Each row is a point on a landscape with many valleys, with its height.
A ball rolls from a point to the lowest of its 2 nearest points, and stops where none of them is lower. Distance is the straight distance between rows; heights are no part of it.
z601: [157 135 183 111 112 101  86 169 138 137 165 103 175 210 132 151 141 163
 130 119 140 136 107 112]  height 66.3
z564: [167 157 137  86 100 110 121  50 117  83 165 139 133 125 191 143 128  87
 106 106 139 149  96 171]  height 69.0
z545: [ 72  89  74 160 118 118 120 112 132 134 100 155  88 111 150  74 134 133
 146 133  89  91 151 107]  height 42.0
z154: [113 124 121 112  99 165 185 176 101 134  88  94 102 120 132 120 141 173
 104 140 157 114 170 125]  height 33.1
z215: [192 164  72  97 102 125 117 122 124 159 138 110 164 102 163 128 129 163
 155 116 141 136 127 157]  height 46.8
z777: [139 183 160 101 141 141 140 140 108 113 193  91 153 102 176 138 125 100
  88 143 108 135 147 128]  height 52.9
z783: [185 165  98  98 121 116 163  84  77 143 161 150 130  61 103 144 104  66
 133 114 142 151 124 159]  height 63.1
z478: [ 78  98  60 122 131 132 161 164 125 147 134 137  99 106 131  81 120 121
 142 158 121 106 139 139]  height 36.1
z915: [ 79 111  96 135 162 121 104  75 133  93  91 119 108 117 137 112 106 121
  45  86  91 136  93 160]  height 34.0
z438: [100 118 108 144 168 175 142 134 173 104  82 134  98 128  70 147 168  90
 155  87 128 125 123 118]  height 67.8
z634: [201 163 145 152  74 134 155  57 105 117 102 178 115 105 141 119 102 146
 213 193 147 124 149 107]  height 67.1
z507: [ 89 154 113 120  90  97 126  98 121 118 111 133 115  84 178 116 178 104
  78  95  78 121 184 141]  height 20.7
z133: [142 117 122 105 147  99  65 128 161 133 104 103 146 148 120 142 145 151
  82  73 144 187 127 177]  height 35.0
z157: [ 82  84 115 119 157  81 124  78 107  99 132 136  90 106 162 137 107  82
  94 109 117 136 110 159]  height 39.8
z283: [105 153 138 165 151 160 110 158 166 100 111 112 136 131 100  82  93 173
  86 126  52 125  94 103]  height 53.6
z687: [ 94 120 150 158 182 123  68 135 123 131 112 102 155 166 107 159  90 124
  89 131 123 134  88 124]  height 39.6
z492: [104 140 129 190 162 210 150 124 173 140 116 133 115 146  84  74 122 146
  93 125  84 164 112  97]  height 50.0
z273: [234 173 123 120  83 159 147 114 110 139 144 143 166  89 113 121  82 155
 157 137 141 147 105 137]  height 52.2
z464: [107 136 133 151 161 162  91 138 142 160  95 170 141 132  15 163 110 129
 126 152 130 127  86 154]  height 38.1
z391: [103 147 126 129 127 158 123 189 106 162  77 142  98 187  99 177 151 201
 156 146 125 157 156  89]  height 77.2
z843: [137 109  95 103  80 126 139 122 137 112 164 120 137 160 146 106 143  76
 162 119 174 107  91 161]  height 36.8
z909: [112 117 101 136 195 182 109  83 159 136 110 133 120  94  31 138 104 122
 110 123 112 116  90 146]  height 42.2
z57: [154  88 128 121 183  82 126 125 136 146 169 159 111  81 126  88  90 172
 109 138  82 134 137 140]  height 58.0
z265: [126 134 123 122  81  51 113 110 150 120 114 154 139  76 181 115 185 156
 141 121  91 107 191 170]  height 13.4
z705: [ 81 122 101 114 148 164 158 137 116 144 159 131  99 111 173  97 133 130
 147 171 116 117 182  81]  height 27.2
z158: [193 138 143 159  95 123 160 187 130 191 123 143 150 137 111 115 173 182
 140 112 136 138 133 129]  height 48.1
z557: [119 114 166 141  86  82  99 172 112 110  88 121 131 149 109 169 168 134
 141 117 127  95 111 132]  height 74.8
z377: [ 80 111 142 136 172 226 130 149 151 140 109 122 109 175  67 140 129 190
 133 163 127 126 109 111]  height 59.7
z419: [129  90 141 153 187 156 138 107 104 128 115 132  93 161 122 121 109 114
 143 139 141 131 130  55]  height 60.5
z495: [ 95 121 143 137 100 128  98 169  90 140  62 140  99 171  93 189 162 194
 120 139 104 101 119 116]  height 76.0
z848: [ 98  91 179 135 134  65 133 149 115  58 145 120 123 125 148 139 115  99
 132 146 130  79  95 129]  height 31.9
z998: [ 68 149  76 135 155 149 130 108 109 136 111 113 126  97 156 110 114  81
  60 119 140 133 120 176]  height 25.5
z774: [152 160 144  96 100 113 134 107 127 119 176  73 170 160 184 121 130 114
  53 110 150 144 136 110]  height 47.0
z138: [100  85 164 140 110  58  93  78 129 105  91 127 123 129 159 153 167 114
 123  93 120  93 164 139]  height 74.6
z370: [145 114 159 125 153  91  72 141 135 126  91 136 130 160  88 180 152 141
  78  87 103 159  76 185]  height 30.3
z152: [143 162 121 122 120 171  96 175 165 142 136  80 184 181 145 144 115 161
 186 133 178 145 148  99]  height 58.5
z498: [114 115  97 181 137 154 137 115 149 147  95 157  95 137 116  81 147 126
 110  86  88 134 144  92]  height 46.3
z69: [138 143 130 126 102 148 168 155  87 144 138  87 116 139 171 101  98 156
 135 170 172 128 147  95]  height 24.2
z463: [147 146 143 178  84 111 171  83 105 100  96 169  99 108 111 127 104  79
 206 157 153 144 145  96]  height 68.7
z94: [159 145 150  51  85  82  88  97 120  89 181 110 129 119 194 141 145 125
 123 137 143 117 126 159]  height 71.2
z23: [160 110 169 109  92 104 153  75 101 132 156  94 139 169 182 140 135 121
  97  98 166 107 134  96]  height 52.5
z362: [175 148 112  67 103 198 151 146 160 122 176  86 153 155 159 144 147 136
 182 136 184 129 139 116]  height 51.5
z474: [136 151  91 135  99 159 131 131 150 127 165 136 145 149 135  80  95  85
 179 144 168 139 103 118]  height 26.0
z103: [163 133 142 129 103 123 157 116 104 139 119 146 113 106 163 123 113 184
 239 177 159 123 181  84]  height 65.1
z315: [109 143 130 143 182 125  45 123 128 163  92 154 137 175  70 192 118 146
  93 132 104 141  78 178]  height 34.2
z394: [130 139  93  87  62 157 163 137 134 122 166 118 124 136 166 114 166 130
 178 139 176 104 143 132]  height 44.5
z277: [ 99  84 171 130 166  90 135 109 151  54 157 141 127 124 151 118 109  83
  95 117 107 127 100 157]  height 37.7
z669: [123  88 125  88 110 130 127 132 168 120 102 102 117 150 108 146 204 158
 109  82 116  94 174  79]  height 71.8
z130: [156 180 127 133  98 181 180 136 108 111 140 136 115 143 163  90  81 115
 158 173 171 172 134 106]  height 11.3
z181: [140  82 181 152 126 134 173  87  69 134 133 113 101 186 152 129 103 112
 109 128 170 136 139  67]  height 57.0
z606: [145 151 123  97 183 151 134 131 158 130 166 106 141  97 142 117 126 113
  71 122  90 154 142 161]  height 51.1
z950: [ 91 140  64 110 113 124 140  97  96 145 152 143  95  84 188 130 154 100
 163 133 126 110 174 120]  height 14.8
z975: [ 82 114 170 159 130 143 134 132 124 122 105  97 148 170 135 133 116 121
  74 115 136 123 120 103]  height 40.1
z685: [100 137 131 157 157 189 103 140 132 142 114 134 117 141  57 120  94 214
 125 162  57 120  81 108]  height 56.7
z11: [136 123 138 159 141 114 147 125  95 144  91 131 100  83 136 144 129 163
 175 148 112 104 190  97]  height 62.8
z351: [129 118 148 121  99  80 122 164 124  98 165  95 148 150 166  99 107 133
 115 151 140 110 112 134]  height 38.9
z581: [107 110 146 164 170 146 129 123  96 117 112 148 106 165  62 181 109  83
 164 152 172 135 114  89]  height 63.3
z423: [ 92 128 145 169 158 142 160 110 133  81 103  98 129 132 138 163 137  67
  77  94 107 133 114 101]  height 33.8
z660: [151 167 103 125 130 115 153 100 124 137 159 182 130  49 115 112 122  57
 138 140  99 156 157 132]  height 60.8
z935: [174 153 148  99  89 120  92 145 127 139 131  89 169 177 152 166 146 172
 183 126 160 111 137  90]  height 63.0
z324: [144 100 154  90 100  60 114 119 124 108 135 113 125 111 144 156 169 129
 138 111 147  85 139 164]  height 73.2
z791: [124 166  99 110 130 154 180 168 128 132 165 149 133  55  99 110 109  84
 143 172 111 144 171 122]  height 58.3
z775: [134 149 122 146 159 150 170 203 160 147 141 140 156  70 119 102  86 155
 143 163  88 148 166 100]  height 54.7
z14: [141 114 137 150 120  76  84 131 135 145 152 169 124 181 120 116 135 115
 146 122 116 161  87 131]  height 49.2
z694: [165 163 127 142 112 116 138  99 108 112 135 107 156 112 137 156 109  69
 131  99 161 143  99 155]  height 66.1
z859: [164 145  90 125 125  95  80 115 122 171 121 110 161 138 121 143 139 144
 143  67 161 147 117 158]  height 40.9
z494: [145 116 200 126  90 136 146 194 126 117 142 121 145 185 113 144 148 129
 173 149 156 135 107 108]  height 69.1
z936: [152  92 108 112 155  83 111 146 146 132 151 187 127  95  84  75  63 138
 132 155 111 168 100 160]  height 55.6
z690: [ 91 113 102 122 147 162 116 110 194 100  92 109 128 145 110 135 176 119
  95  74 109 108 138 128]  height 69.7
z911: [130 108 102  82 128 139 153 170 115 151 114  91 138  92 126 138 156 150
  95 117 146  84 145 178]  height 39.2
z275: [166 137 163 152 118 142 189 209 146 146 135 131 140 121 113  93 125 170
 151 153 124 146 158 108]  height 51.4
z496: [156  89 122 110 128 127 132 176 152 170 115 130 142 115  99 119 175 176
 111  95 124 112  98 170]  height 44.1
z532: [ 75 118 182 132 166 187  89 136 204 155 119 109 145 160  80 138 138 165
  89 161 140  99  92 133]  height 62.6
z995: [122 125 104 110 198 135 107  87 161 149 146 147 127  77  87 100  92  82
  90 128 112 148 120 168]  height 46.7
z737: [171 135 161 157  86 116 146 107  98 132 114 149 124 147 124 143 149  96
 172 117 160 145 110 119]  height 68.6
z686: [ 97  91 113 134 115  90  97 163 139 137 149 146 133 169 144  69 114 143
 133 125 112 119 106 128]  height 45.1
z366: [ 80 148 144 139 129 125 141  92 102  87  96 121 117  91 169 177 148  79
  70 102  85 111 174 121]  height 27.0
z5: [ 91 101 107 147 149 109 105 120 133 109 108 144 110 144  94 156 140  78
 158 106 142 112 105 125]  height 65.7
z297: [ 93 150  66 110 118 127 138 105  71 140 147 132 100  78 153 126 127  87
 125 137 148 119 121 180]  height 14.2
z779: [138 110 149 115 157  72  82 134 143  99 165 156 148 124  88 119  73 105
 156 137 132 159  93 144]  height 52.8
z627: [158 112 109 137 134  93 134 113 109 169 131 148 122  74 166 110 125 166
 122 140  83  99 174 115]  height 60.6

Call two points neighbours if one is among the 2 nearest of the other. Go from one point of each pair to the other, from neighbour to neighbour, staying as low as possible. Name the highest point that can't be avoided.
z297, z848 => z157
z370, z265 => z975
z774, z265 => z777

Where does a ball stop that starts at each point below?
z391 => z297
z775 => z130
z152 => z130
z438 => z774
z606 => z370
z463 => z848
z936 => z848
